Points on a hilly landscape, in no order, each with its height.
A climber steps from a point to the highest of its 2 nearest points, and stops where none of them is higher. Distance is the straight distance between rows; heights are no part of it.
Tanu: [124 175 128 112  95 173 154 124  82  87 116 143 151 107 128 104 118 173
 175 117 136 137  57 134 118 117  88 130 160 191 123 132  89 108 104 132
 179 112 155 179  99 166 128 108 155 107 193 115 136]  (h 593)
ronob: [ 91 174  98 152  84 173 147 166 105 132 109 133 126  92 120  96 122 167
  80  78 223 160 164  99  79 112  89 116 111 123 169  99 127 123 107  89
 109 122 152 176  77 138 166 129 118 133 145 144 114]  (h 192)
lafi: [106  96 163 129 102 151 107 145 163 185 164  99 149 123 120 152 124 132
 126 134 110  92 152 152 122 120 100 134 131  81  94  83 128 118 114 158
 138  88 103  64 185 100  75 122 150  93 121 103 118]  (h 163)
vudu: [147 185 132 138  77 165 102 229 144 102 128 142  91  86 121 115 162 137
 127  69 196 164 158 152 139 108 101  97 110  91 118 134 183 102 105 156
 136 109 120 183 102 123 134 128 110 116 145 116 108]  (h 160)
gataf: [123 125 109 124 142 114 123 119 186 114 103 110 117  98 131 124 139 114
 158 119 146 130 142 129 128 179  78 128 151 172 146 106 107 115 144 125
 149 133 158 139  89 191 113 116 172 110 108 117 169]  (h 338)
zab: [131 106 125  93 117 113  81 130  88 166 107 120 156 104 113 148  84 104
 106 117 119 128 182  74 119 142 106 133 155 107 164  77 179 141 148 146
 110 111 116 133 162 160  64 108 124 140  83 144 143]  (h 652)
Defif: [175 144 103 150 167  84  90 159 165 158 135 117 100 143 103 146 188 139
 154 169  97 144 130 137 113 119 177 149 155 119  76 169 153 138 156 136
 163 156 115  75 149 141 100  64 140  85 100 145 109]  (h 124)
loriz: [120  76 123 154 174 122 100  82 149 146 118 137 104 123 179  70 170  89
 126 180 144 138 144 113 121 207 179 132  98 157 112  79  68 115 119 155
 115 181 147  70 114 161 128 143 158 144 123 135 153]  (h 93)
kas: [134 108 113 142 138 153 175 103 143  74 144 157 116 124 149 123 142  87
 178 168 104 128 124 141 144 170 149 104 118 158 146 165  91  81 133 154
 158 184 135  74 133 115 151 173 162 115 114 109 112]  (h 423)
Mem: [ 98 177 120 128 105 177 123 142 145 113 173  90  91 152 156 151 110 152
  94 144 129 141 154 148 132  41 160 136 108 115 112 123 160 134 152 140
  81 152 104 186 124  78 128 142 106 122 147  93  82]  (h 165)
disob: [141 165 153 107  84 172 117 109  96 148 184 121 131 121 116 116 127 130
 140 139 120 114 131 150 129 137 100  91 115  55 133 141 149 112 108 109
 138  84 147 110 172  71 116 128 103  59 144 114  65]  (h 543)
koteb: [114 142 112 122 108 161 160 176  67 105  89 151 189 109 104 133 127 149
 162 100 151 119  86 133 121  66 131 153 148 165 119 139 110  94 100 148
 203 124 153 136 123 135 123 133 159 111 174 136 161]  (h 557)
Lat: [134  68 138 130 152  38 101 153 172 150 123  64  97 100 173 138 105 105
 114 122  77 130 130 134  95 192 128 148 136 103 157 149 158 169 152  94
 113 144 152 150 169 195 111  81 116 139 113 132 112]  (h 239)
Fupa: [132 118 118 117 109 121 112 135 155 151 154 104 125 110 136 158 107 125
 105 117  95  89 126 155 138 129 130 121 132  99  83  87 138 151 144 154
 132 113  92 131 185 144 116 132 125 108 122  98 160]  (h 180)
Tugiz: [149 115 135  69 116 118 115 102 110 182  92 103 166  74 106 136  98 128
 130 134 123 113 135  81  97 195  93 145 159 134 189 113 138 117  87  88
 125  90 147 137 125 186 156 137  98 101  99 123 126]  (h 300)
zaga: [160 130 101 145 146 124 150 100 131 128 175 149 102 147 138 161 169  83
  72 150 160 136 139 138 143  79 147 111 107 147  98 110 111 112 133 134
  84 167  77 117 105  77 122 160 114 174 104 158 131]  (h 339)
Vubi: [ 97  94 113 141 117 151 111 107 127 181 163 109 108 115 139 105 132  90
 134 142 148 121 169 103 113 116  98 113 133  84 135 106 150 120 112 141
 113 114 110  63 140 118  91 150 119  92 117 103 137]  (h 145)
Gezup: [168 114  88 132 180  70 172  85 120 107 141 142 127 190 153 150 185 110
  72 142 140 107  71 159 184 105 167 114 102 141  86 127 131 129 139 117
  90 142  98 125 126  92 155 167  95 197 137 151 167]  (h 368)
seme: [103 112 140 133 101 133 166 130 140  73 136 137 183 152 128 137 124 135
 137 118  67  92  55 196 165 164 115 112 125 128 114 122  88 128  89 117
 135  87 133  82 156 101 184 161 172 109 133 113 139]  (h 478)
fezem: [152 131 124 103 122 124  69  73 116 134 135 148  83  87 117 110 139  83
 128 113 171 141 139 107 109 181 150  93 140 120 122  82 122 142 129 112
 128 165 156 138 138 172 109 125  97  90 108  99 143]  (h 576)
kudil: [136 146 136  91 122 128 122  89 139 130  96 137 158 117  85 122 116 125
 137 125 126 103 107 122 136 209  94 112 158 167 162  89  96 143  94 111
 107  84 142 138 113 206 167 166 133 134  84 111 150]  (h 321)
Gur: [147 132 112 136 166  91 113 124  89 131 144 115 125 166 149 188 112 114
  91 129 105 102 141 111 132 108 172 130 107 108  83  91 108 142 145 119
  91 142  88 130 171 141 125 120 114 176  98 156 137]  (h 421)
tepar: [120 169 130 124 112 130 102 163 159 112 142 105  95 114 142 124  83 146
 139 113 132 171 182 114 114  77 120 149 124  88 166 187 166 143 181  83
  63 116 165 169  92  98 109  70 158 155 110 142  70]  (h 67)
rusa: [159 167 125 137 145 101  62 156 149 160 124 108 119 105 102 120 149 145
 203 138 105 149 125 133 102 149 147 128 150 105 130 182 138 142 135 115
 199 109 148  83 169 150 113  72 158  64 103 132 102]  (h 148)
zad: [131  74 132 110 146  95 119 180 107 144  83 127 121 136 113 139 119 115
 101 100 140 135 163  88 127 142 119 148 156 115 144 111 156 117 143 149
 146 146 135 153 136 112  74 107 127 137 106 188 164]  (h 595)
Teso: [135  52 156 141 147  63  56 158 123 149 121 106 105 107 125 124 142  66
 122 136  77 150 166  90 113 198 168 120 155  96 147 136 184 134 121 171
 146 162 117 108 183 139  58  91  92 118  93 140 118]  (h 511)
Ralo: [141  97  91 143 157  94 150 133 179 110 137  92 119 160 154 131 164 159
 125 147 119 127  99 147 167 102 187 170 132 163  62 136 133 155 159 160
 162 157  97  85 138 126 125 116 141 114 175 138 190]  (h 420)
Zeni: [137 113 121 152 147 124 188 111 100 129  68 123 177 163 161 113 151 175
 105 127 152 108  96 119 158  62 178 160 138 144  69 117 115 155 119 146
 144 126  85  66 137 117 151 151 115 152 179 126 181]  (h 491)
suvu: [147  94  91 131 159 103 149 123 148 107  79 105 156 130 123 108 180 157
 126 123 169 103 114 122 138  42 193 146 136 137  59 146 117 131 118 169
 204 158 104  80 135 112 115 145 119 117 155 106 181]  (h 455)
Fab: [128 177 156 146 127 144 104 173 165 145 121 120 119 100  96 114 135 166
 191 126 138 162 169 114 100 108 106 157 126 117 140 143 118 127 140 108
 159 112 140 122 132 128 135  76 156  93 125 111  75]  (h 169)
Gige: [116  88 108  78  98 149 118 110 139 146 143 133 148  87 115 123  94 120
 141 117 151  93 152 106 120 137  73 112 175 125 144  88 165 102 122 163
 156 109 140 156 133 175  69 148 119  75 124 114 172]  (h 117)
rogam: [ 81 160 111 142  78 171 146 138  72  79 155 203 133 147 117 121 131 149
 112 102 147 107  51 139 184 102 127 109 122 170 126  92  82 122 113 161
 122 127 123 164  95 101 155 163 127 132 162 112 166]  (h 528)
bot: [121 128 120 129  76 150 111 185 162 125 142 125 109  73 100 120 146 111
 141  93 192 121 151 139 114 121  84  99  92  66 118 131 168 103 101 141
 159 112 131 144 153 136 125 167 104  63 139  85 100]  (h 144)
dobes: [167 215 124 174 148 144 110 116 152 107 138 119  55 158 114 115 172 129
 125 157 128 176 161 158 104  69 157 135 103 133 128 197 127 118 167 115
 125 161 140 133  96  61 140  97 133 132 129 129  42]  (h 225)
fip: [111 197 176 155 102 175  91 179 174 102 187 115  89 139 141 138 122 144
 121 137  81 148 139 170 140  74 160 109  88  68 101 141 107 124 127 143
  84 143  84 160 156  65 176 125 114 145 130  76  58]  (h 149)
Bovo: [104 127 146 133  75 166 179 169 100  88 117 195 172 143  99 156 112 110
 151 104 101  84  66 150 164 141 147 110 140 160 126 102 102 124  93 161
 149 105 119 118 130 111 139 180 167 123 138 123 158]  (h 501)
Liva: [139 172 129 164 119 163 105 163 163  97 139 137  69 122  86 130 188 126
 141 100 142 144 136 137 149  85 123 102 127 152  84 137  85  97 129 148
 120 143  91 149 106  94 160 128 131 140 123 115 133]  (h 85)
Lir: [130  90 145  88 103 151 152  81 123 136 174 138 174 174 133 164  67 145
 112 145  88  56 102 174 154  94 116 111 162 109  96 118 153 143 148 180
 160 113 106  98 163  87  73 143 139 104 144 108 122]  (h 453)
rom: [128 114 135 153 147 124 189 124  76 175 114 128 171 172 144 119 140 182
 115 138 142  92  62 157 159  17 179 156 169 118  94 140 160 141 126 126
 112  77 107  46 126  87  86 122 111 163 161 119 156]  (h 529)
nomes: [ 84  79 120 129 180 118 138  54 149 165  93 116 131 123 166  91 114 121
 135 180 147 146 140  80  95 210 127 160 114 185 145  98  72 144 100 133
 119 144 143  99  99 199 153 160 145 134 142 110 147]  (h 106)
gefor: [104  88 158 104 184  88  94  69 154 179  90  89 114 140 165 118 130  90
 135 151 107 135 140  84 114 211 116 111 139 143 174 111 144 125 144 119
  63 131 153 122  95 182 122 104 130 178  78 127 131]  (h 295)
Dasib: [134  79 119  95 113 116 148  93  92 123 140 129 158 123 130 134  86 119
 115 129 121  75 138 126 154  78 112 117 145  89 130 163 173 136 138 174
 171 141  99 121 163  96  72 158  80 102 143 119 118]  (h 417)
Neze: [ 94  71 127 131 153 140 153  99 115 147 111 104 167 131 155 122  90 117
 153 202 120  98 146  94 130 170 142 158 122 137 149 100 104 140  69 162
 108 140  95  63 138 171 143 168 153 133 151 110 170]  (h 116)
Gerod: [161 168 121 130 134 108 154 125  88 145 126 151 137 179  99 145 109 152
 140 114  84 105  80 163 141 151 109 126 163 155 137 132 148 133 155  95
 114  96 147 133 125 135 102 109 143 146 117 163 146]  (h 428)
Kis: [175 128 113  80 184 106 137   4 122 140 120 120 108 133 126  95 120 122
 111 157 141 111 127 101 113 169 108  99 154 175 143 105 120 121 135 105
 119 141 165 168  67 175 122 126 105 113 131 135 162]  (h 580)
zedan: [ 97 137  93 110 113 172 137 115  34 145  84 168 198 138  70  99  99 139
 168 129 157 162 131 101 105 106 107 133 128 144 198 125 137  68  67 127
 147 120 169 118  89 124 113 148 148 109 144 189 160]  (h 79)
korid: [153 201 117 104 114 141  92 100  89 123 127 151 121  92  89 101 156 163
 188 123 140 134  96 127 109 107  76 127 153 154 125 156 118  80 118  89
 199 111 156 137 128 153 124 100 160  83 152 127 132]  (h 552)
kez: [181  59 121 145 205  41  93 124 118 121 114 106 125 201 166 122 161 100
  68 159 115 106 115 116 101 167 236 124 100  65  69 125 111 165 116 112
  91 191  89  79 188 159 141 112  90 176 118 171 138]  (h 43)
dore: [145 156 150 136 180 126 108 110 143 136 183 142  87 174 102 171 136  87
  86 149 144 166 178 121 130 111 162 119 118 157  90 108 113  98 169 119
  94 167  81 145  95 121 143  99 141 179  68 179 104]  (h 310)
zuzo: [146 106 136  79 143 106  98  22 132 116 142 135 113 101 138 102 133  69
 102 154 117 137 111  91 119 225 139  94 148 172 141  78 118 125 120 108
 112 162 180 180 110 197 143 154 100 111  89 106 142]  (h 626)
segu: [112 105 128 115 173  84 133 129 133 167  70 133 137 131 126 129 128  99
 147 155  95 106 128 116 113 227 124 126 139 167 152  99 132 122 121 152
 116 124 136  92 117 181 143 118 129 163  64 153 145]  (h 319)
musu: [ 86 146 184 176  82 197 113 214 178  92 195 153 123 140 131 123  95 153
 109  95 119 142 145 167 127  72 119 117  76 121 131 145 131 106 109 183
  86 100  80 139 131  58 173 137 105 147 120 111  61]  (h 134)
tavob: [131 143 123 119 107 137 165 129  87 148 155 184 136 187 109 153  97 136
 131 117 106 111  91 132 161  82 143 125 181 165 118 145 165 142 179 137
  92  99 126 139  91  86  74  91 157 152 129 162 121]  (h 463)
tipe: [122 146 141 115 131  91 106 106 166 131 120 133 140 124 133 140 142  96
 141 137  95 112 106 146 143 198 103  91 128 166 149  88 135 140 161 131
  84 101 129 118 136 175 162 137 147 167  64 124 181]  (h 341)
resu: [181  61 125 128 155  59  70 166 119 162 142  86 131 153  91 148 151  95
 110 160  60 125 149  96 155 146 161 143 152  72 163 156 208 125 153 150
 123 161 102 106 191  85  65  94  94 124  91 190 115]  (h 459)
Vemun: [129 202 160 125 100 185 125 169 125 107 108 122 113 102 135 110 140 171
 171 133 171 197 147  99 107  89 110 165 121 146 152 171 135 118 133 115
 165 125 152 191  98 121 144  72 165 120 162 120  53]  (h 184)
gon: [133 161 114 130  87 137 114 176 167  91 109 129 116  81 117  98 164 104
 165  92 189 138 127 136 109 143  96 114  89  98 118 179 114 106 123  96
 176 116 155 143 132 156 169 145 142  80 143 101 108]  (h 130)
lili: [167  88 128 128 161  70 125 110 102 146 122  77 141 164 147 146 119 102
  92 141  94 108 139  96 137 105 149 142 143  52 146 156 179 155 135 112
 110 156 125 113 181 100  79 114  84 148 127 145 124]  (h 413)
bil: [140 123 131 115 121 138 146  93 122 140 109  96 131  83 103  99 119 140
 111 122 183 140 171  70  90 179  91 147 145 139 194 129  97 122 101  58
 107 113 172 146  97 171 165 138  99  99 132 135 101]  (h 281)
foluf: [137 117  85 105 135 126 142  82  62 174  78 141 174 114 105  98 108 144
 149 129 156 102 143  93 110 111  87 145 152 150 151 114 104 103  69 129
 154  94 162 112  85 166 102 157 134 106 154 171 193]  (h 90)
kat: [137 117 137 168 105  94 134 186 156 126 137 106 113 155 142 158 107 148
 148 101  96 169 153 151 137  87 135 156 148  98 151 211 182 139 173  90
  82 117 146 107 132  80 107  90 140 170 110 159  67]  (h 82)
Neb: [110 121 154 162 131 127 114 151 140 143  72 160 135 101 138  79 107 148
  95  89 181 152 196  87  83 173 103 137  52 101 162 171  85 152  93  83
 148 158 155 146 136 126 203 155  94 153 126 131  76]  (h 223)
lil: [143  92 109 134 205  51 104 134 134 140 129 123 139 178 178 125 136 102
 106 171  86 108 107 131 118 199 176 115 108 130 100 111 117 148 127 124
  66 148  98  79 162 184 174 122 122 193  94 139 173]  (h 63)
bip: [124 102 125 156 140 136 187 131  69 115  64 127 210 148 116 100 175 180
 121 125 148 116  70 105 121  41 215 157 145 149 106 145 110 108  72 123
 172 125 117  41 104  96 132 130 153 125 155 157 158]  (h 485)
lipem: [128 131 143 169 114 129 167 176 162 114 131 131 113 149 122 154 119 118
 150  89  96 123 128 173 137 131 117 105 127 110 144 189 156 117 156 107
 101  98 129  96 132  77 129 145 141 141 103 141  80]  (h 97)
riv: [ 87 150 131 144 138 152 163 119 187 115 119 112 142  57 115 112 136 135
 188 141 140 148 124 126 119 168  83 152 120 196 182 161  96  99 132 120
 143 115 155 127  77 189 162 139 188 119 120 114 122]  (h 344)
ger: [102 149 173 157  81 153 171 193 183 104 140 111 142 112 137 125 133 140
 170 105 107 137  63 193 133 119  93 123 105 122 128 188 145 115 120 106
 148  90 136 118 119  81 150 125 157 100 163 117  90]  (h 109)
Liba: [146 113 143 110 136  82 122 160 145 115 105 101 114 110 173 155  98 144
 130 126  89 150 144 130 101 140 132 165 107  73 151 157 141 177 160  75
 138 154 150 176 158 164 122  92 125 127 132 107  76]  (h 219)
Niza: [ 70 154 131 145 124 134 132 142 196  83 143 106 122 101 158 120 121 157
 173 139  88 168 108 149 138 180  96 144 133 195 151 143 106 155 149 111
 151 125 124 139 132 169 202 125 176 118 107 101 146]  (h 359)
rus: [149 164 124 116 147 133 116  81 125 137 163 130  65 147 110 140 125 101
 135 169 120 172 176 125 112 110 158 138 132 118 131 167 150 134 177 111
 134 169 133 124 105  94  99 100 119 111 108 143  66]  (h 254)
sivi: [129 141 120  77 154 103 145  29 152 137 172 129 140 158 125 125 103 103
 140 166 119 109 120 128 166 144 104 101 164 168 137  95 155 127 177 152
  91 121 136 181  69 178 113 149 132 129 107 141 189]  (h 541)
nopug: [ 90 132 100 152 110 150 168 136 123 104 120 150 138 148 150 131 122 129
 125 124 140 145 112 138 146 126  99 140 107 149 145  95  91 135 105 119
 100 118 131 132 112 122 172 177 141 143 155 114 158]  (h 502)
Nuf: [146 204 151 153 146 157 110 142 146  94 129 123  64 114 133 103 163 168
 141 135 160 213 183 118  93 112 143 145  77 123 143 170 107 137 152 125
 125 175 146 179 102 109 177 101 125 122 160 103  43]  (h 201)
vubor: [141 114 105 142 154  74 187  96 108 124 106 140 133 182 159 131 143 136
 113 125 107 107  80 158 172 120 147 129 157 157 119 145 145 155 154 130
 125 126 136 131 119 113 117 130 116 164 157 148 168]  (h 396)
bapud: [128  93 105 112 157  82 165  88 167 127  94 106 109  99 167 108 135 119
 148 158  85 120  99 124 116 219 104 143 130 185 156 168 131 128 139 137
 157 153 177 142 113 169 119 121 129 111 141 119 146]  (h 364)
birub: [134 107 106 126 185  86 142 107 152 129  84  90 109 131 168 123 141 168
 123 164 100 133 131 126 126 168 146 160 126 181 118 120 125 152 170 142
 167 162 132 122 131 166 128 105 146 139 149 120 172]  (h 389)
buzu: [142 144 105 133 131 163 160 105 123  86 141 144 116 132 109 120 176 110
 146 135 131 127 109 156 129  98 158  98 106 107 120 186 126 109 114 137
 185 162 126  97 161  92 126 162 121 105 139  86  92]  (h 458)
kase: [ 89  91 124 164 130 164 121 129 122 149 144 130 123 133 130 127 118  91
 143 162 137 108 161 109 121 141 142 119 124 109 124  96  86 111  91 163
 122 129  83  35 162 152 115 181 142 136 130  97 150]  (h 129)
zufi: [116 129 103  99 140 128 123 121 157 103 139 100  84 139 161 160 105 122
 110 127 128 157 153 128 131 117 167 137 100 133 124 111 139 152 167 124
 102 166 126 174 128 122 136 113 123 130 141 111 145]  (h 181)
nin: [103 128 164 173  87 145 138 204 158  69 157 158 128 127 139 136  73 114
 108  77 112 129 172 133 129 136 140 110  76 114 135 154 121 145 124 159
 110 114  82 140 156  95 177 172 116 163 107 104  85]  (h 122)
mozun: [131 124 135 116 167  63  71 140 117 108 145 111 121 135 127 175 114  97
  81  91 113  97 175  85 118 138 144 105  93  90 123  58 127 135 162 103
  93 148 101 165 176 161 104  99 137 174  66 179 120]  (h 392)
Sov: [137  96 160 158 126 162 175 135 105 173 153 130 171 182 131 130 157 155
 118 153 127  94  54 175 171  73 178 137 145 138  76  97 114 132 116 131
  65  72  83  33 118  72 100 115 132 174 142 153 147]  (h 570)
Mig: [ 98 162 114 138  93 149 139 171 171 108 163 122 110 150 129 142 172 167
 129 123 129 124  70 178 158  15 149 150 133 144  75 139 150 112 153 181
 130 131 109 186 109  69 123 124 122 106 162  99 144]  (h 61)
serid: [142  74 133 120 122  84 166 118  91 137 132 121 172 171 151 147 106 125
  88 105 107  72 119 134 159  53 135 124 144  89 127 134 177 156 142 148
 105  96 102 120 157  86  65 139  87 157 148 143 141]  (h 386)
sozi: [ 95 142 112 132 124 140 171 131  42 166  65 168 158 130 102 110 101 153
 126 114 166 164 127  98 116 117 129 151 139 151 199 139 143 106  99  99
 120 112 182 133  30  79 112 124 124 154 145 189 142]  (h 68)
divad: [165 147 120 139 141 115 116 170 171 129 124 114  73 115  70 153 197 120
 155 126 126 147 144 166 147 121 162 127 137 134  84 171 131 121 151 149
 164 166 124 125 126 100 125 109 136 107 113 140 121]  (h 103)
lut: [103 187 149 168  96 162  91 186 178 103 192 124  77 123  99 125 190 131
 124 113 126 148  89 179 164  42 103 116 132 124  86 113 130 101 139 165
  73 111  98 172  86  70 136 115 132 128 117 127 132]  (h 73)
fik: [151 136 106 113 143 164 148 110 152  72 165 161 102 158 130 153 145  97
 154 155 116 150 121 143 172 136 149 109 132 173 128 147 132  97 185 153
 163 179 131 158 108 115 124 139 149 110 120 126 155]  (h 394)
muvuk: [133 180 108 104  97 160 160 115  75  98 133 189 145 140 125 119 122 156
 124 109 170 118  77 127 138  88 122 109 156 191 111 103  97 116 143 144
 146 122 138 210  64 136 132 116 131 130 182 138 173]  (h 558)
Rim: [171 128 103  88 140 141  95  61  93 161 153 131 134  88 107  90 110 138
 166 155 144 118 108  89  96 137  79 116 140 137 150 155 138  93 114 111
 211 114 182 125 143 163 107 128 106  50 149 135 141]  (h 508)
dig: [107  71 164 119 126 128  78 105  80 167 106 116 137  89 120 120  77 103
 140 129 141 164 169  50 108 175 119 146 145 108 173  91 155 143  96 142
 137 136 144 110 151 158  90 114  98 108 104 122 110]  (h 605)
dul: [140 125 128 103 179  61  78 117 170  92 144 120 114 130 106 156 129  95
  90  99 108 122 130 118 131 196 118  87 126 142 122  76 136 125 179 117
  99 157 127 164 132 174 131 103 134 165  57 157 166]  (h 365)
lif: [123 170 150  87  77 191 151  77  73 121 181 169 152 162 117 155  91 139
  85 128  87  95 108 161 165 129  83  71 133 127 126  70  94 134 122 132
 108  89 117 173 120  84 127 139 121 132 152 110 113]  (h 519)
kelob: [ 92 139 138 170 102 123 127 201 155 118  80 137 135 102 129 119 103 150
  93  55 196 163 187 107  97 127  99 155  76 124 147 141  96 138 121 100
 111 122 155 162  99 125 179 121 126 157 124 152 111]  (h 206)
zapoz: [143  72 108 117 182  82 126 106 123 140  94 133 132 171 166 105 154  93
  91 168 108 124 131 108 166 208 157 134 110 151 107 108  75 154 138 153
 105 180 127 113 145 151 160 156 124 184 118 145 178]  (h 78)
Sikud: [131 132 110  99 153 105 115  92  76 144 159 113 145 142 176 176  76 149
  85 123 133  99 131 118 144  65 131 149 105 103  85  67 110 173 138 114
  98 130  95 162 170 157 136 144 116 146 154 127 174]  (h 450)
vos: [109 143 108 161 143 122 123 110 134 172  85  96 122  81 142 119 122 148
 121 128 172 131 148 117  83 131  84 159 107 144 145 136  87 136 101  75
 123 126 147  96 120 148 156 142 133 121 149 119 120]  (h 260)
nog: [160 162 119 108 116 126 110 107 121 142 162 132  96 114 121 130 147 129
 135 123 146 121 136 178 130  69 136 108 106  81 111 157 153 123 131 113
 164 131 131 133 155  82 103 134  86  63 156  93  99]  (h 499)
sasuz: [119 147 108 108 113 145 167 146 174  76 176 133  97 119 148 129 115 133
 166 138  88 150 100 163 168 141 110 137 133 178 121 130 135 146 175 141
 139 128 127 143 126 114 149 126 162 108 117 109 149]  (h 374)
Pebos: [ 68 104 165 180  98 160 179 118 147 120 126 110 202 142 117 141 131 140
 161 128  96  75  52 189 131 126 119 147 106 142 107 135  76 119  36 120
 130  74 128  64 109 106 166 163 180 134 153 146 124]  (h 460)
zutu: [165 135 124  91 118 164  79  67 102 138 148 146 121  61  87  83 128  99
 154 130 171 151 134  94  96 194 111 106 164 110 149 112 124 113 111  71
 167 109 184 131 136 185 127 139 112  47 106 110 112]  (h 530)
bak: [121  77 116  85  98 158 115 130 149 144 155 109 114  52 117 107 114  94
 161 110 181 140 164  99 102 139 102 137 122  77 151 120 167 107 113 143
 163 132 153 152 133 156  81 151 111  49 135  86 117]  (h 131)
sado: [137 194  96 125 100 143 110 159 128 108 129 120  96 115 106 121 160 144
  78  86 198 145 159 108 117  92 112 105  98  99 103  99 121 122 123 107
 136 147 125 211 104 138 144 111 112 125 131 116 136]  (h 177)
gup: [107 124 139 152 100 176 161 157 129 139 161 142 119 180 133 151 126 119
 107 134 120 140 115 163 139  78 143 138 142 149 130 130 137 125 142 133
  55  94  87  99  79  65  97 116 146 178 114 142 113]  (h 500)
bul: [131 130 117 119 120 109 108 170 170 118 120 104 103 110 165 163 106 160
 120 132  85 139 141 142 129  98 164 157 130  85  87 117 137 177 135 137
 146 155 118 159 175 136 137 101 116  99 149  79 136]  (h 198)
lum: [114  50 149 137 137 104  73 148  87 168  99 117 131  88 105 110 133  84
  93 141 136 149 188  56 120 160 155 146 112  62 151 119 143 128  95 150
 165 184 125 121 172 104  83 107  89 128 104 130 126]  (h 561)
Kipa: [114 165 157 129  76 169 118 140 130 124 172 128 123 103 117 129 118 143
 121  95 138 146 133 145 112 127  58  97 129  94 153 114 135 117 127  83
 116  72 134 166 127 102 136 128 132 100 133 115  55]  (h 581)
lobav: [115  93 126 127 121 147 198 158 118  83  64 167 201 153 130 128 147 137
 129  99 147  96  63 136 137  86 184 153 156 176 123 150 115 131 120 162
 186 118 138  88  91 104 111 145 138 144 142 134 174]  (h 518)
Feli: [109 114 170 171 115 180 150 137 123 134 168 136 150 189 141 162 124 147
 108 149 106 101 132 166 155  89 148 114 116 135  89  93 100 133 109 136
  51  94  48  55 139  83 146 152 152 180 120 135 136]  (h 535)
bok: [142 144 183  92  98 158 138  83  69 155 178 147 176 186 136 177  82 168
 122 158  77  84 107 161 151 111 113 117 158 104 102  70 124 145 123 131
 113  84  92 103 163 108 106 117 142 136 148 115 112]  (h 488)
pesul: [124 129 126 124 127 131 139 147  91 132  66 123 153  91 141 112 123 146
 119 119 162 145 150  99  75 142 106 174  96  91 146 155 115 165  98  79
 170 134 153 131 139 114 168 144  91 115 157 133  89]  (h 240)
maf: [122 182 150 167  88 144 135 172 151  94 103 126 104  93 115  89 196 154
 184 102 149 160  80 173 118 108  95 122  87 132 105 188 109  97 110 113
 173 103 149 136 112 105 158 132 163 116 155 109  83]  (h 118)
Sakig: [141 190 146 117  65 183 126  99  96  91 157 170 136 111 102 110 113 146
  99  95 118 108  94 150 140 140  65  76 134 114 122  88  93 117 111  92
  84  77 138 189 117 132 173 150 127 124 136 101  90]  (h 548)
nenaf: [119 129 101 124 129 131 139  99  91 145 118 136 132 133 160 131 117 153
  89 130 146 112 117 116 124 105 123 160 117 125 102 100  74 157 113  94
 104 116 114 130 142 156 181 162 120 156 178 110 192]  (h 477)
Gise: [112  93 136 136 131  83 162 153  59 165  62 141 159 121  97 132  96 136
 111  88 110 123 129 109 120 131 116 151 144 117 187 146 159 157  97  83
 102  93 169 140 101 109 100 112 108 180 129 183 138]  (h 57)
vogo: [122  89 113  59 138 122 123  73  99 169 107 140 182 121 125 127  89 123
 157 151 125  88 160  86 128 144  82 134 187 159 159 117 136 115  99 172
 147 126 139 172 107 178  81 135 102 127 150 147 182]  (h 104)
losu: [154 121 134 125 159 134 116 150 124 109 121 145  92 158 104 166 118 104
 130 140 121 154 198 118 126 134 161 130 135 120 130 145 135 124 165 135
 120 160 107 124 151 100 119  95 118 170  79 165  85]  (h 282)
viru: [143 139 148 162 110 131  84 219 184  82 131 177  85 101  97 120 121  95
 120  83 141 155 190 136 127 148 147  84  53  73 113 170 132 116 132 161
 128 126 101 145 165 107 173 157 105 142 125 106  83]  (h 108)
punok: [119  89 137 122 189  50  70  90 159 165  93  83 104 115 181  98 134  97
 139 142  81 115  95 122  77 216 138 113 152 139 148 140 191 141 144 140
  97 147 143 115 133 195 107  61  99 154  78 128  95]  (h 269)

Where does a climber stop that starts at each point below?
vudu: tipe
zaga: Sov
dul: Tanu
riv: Kipa
lil: bul
divad: Sov

Call two points neighbours if one is among the 2 nearest of the other. Go from one point of each pair to the other, from neighbour to neighbour, staying as high as possible. Name the lowest point that can't be avoided.
Zeni / zab: gataf
Tanu / Sov: bip
zuzo / Tanu: Rim
Kipa / zab: serid
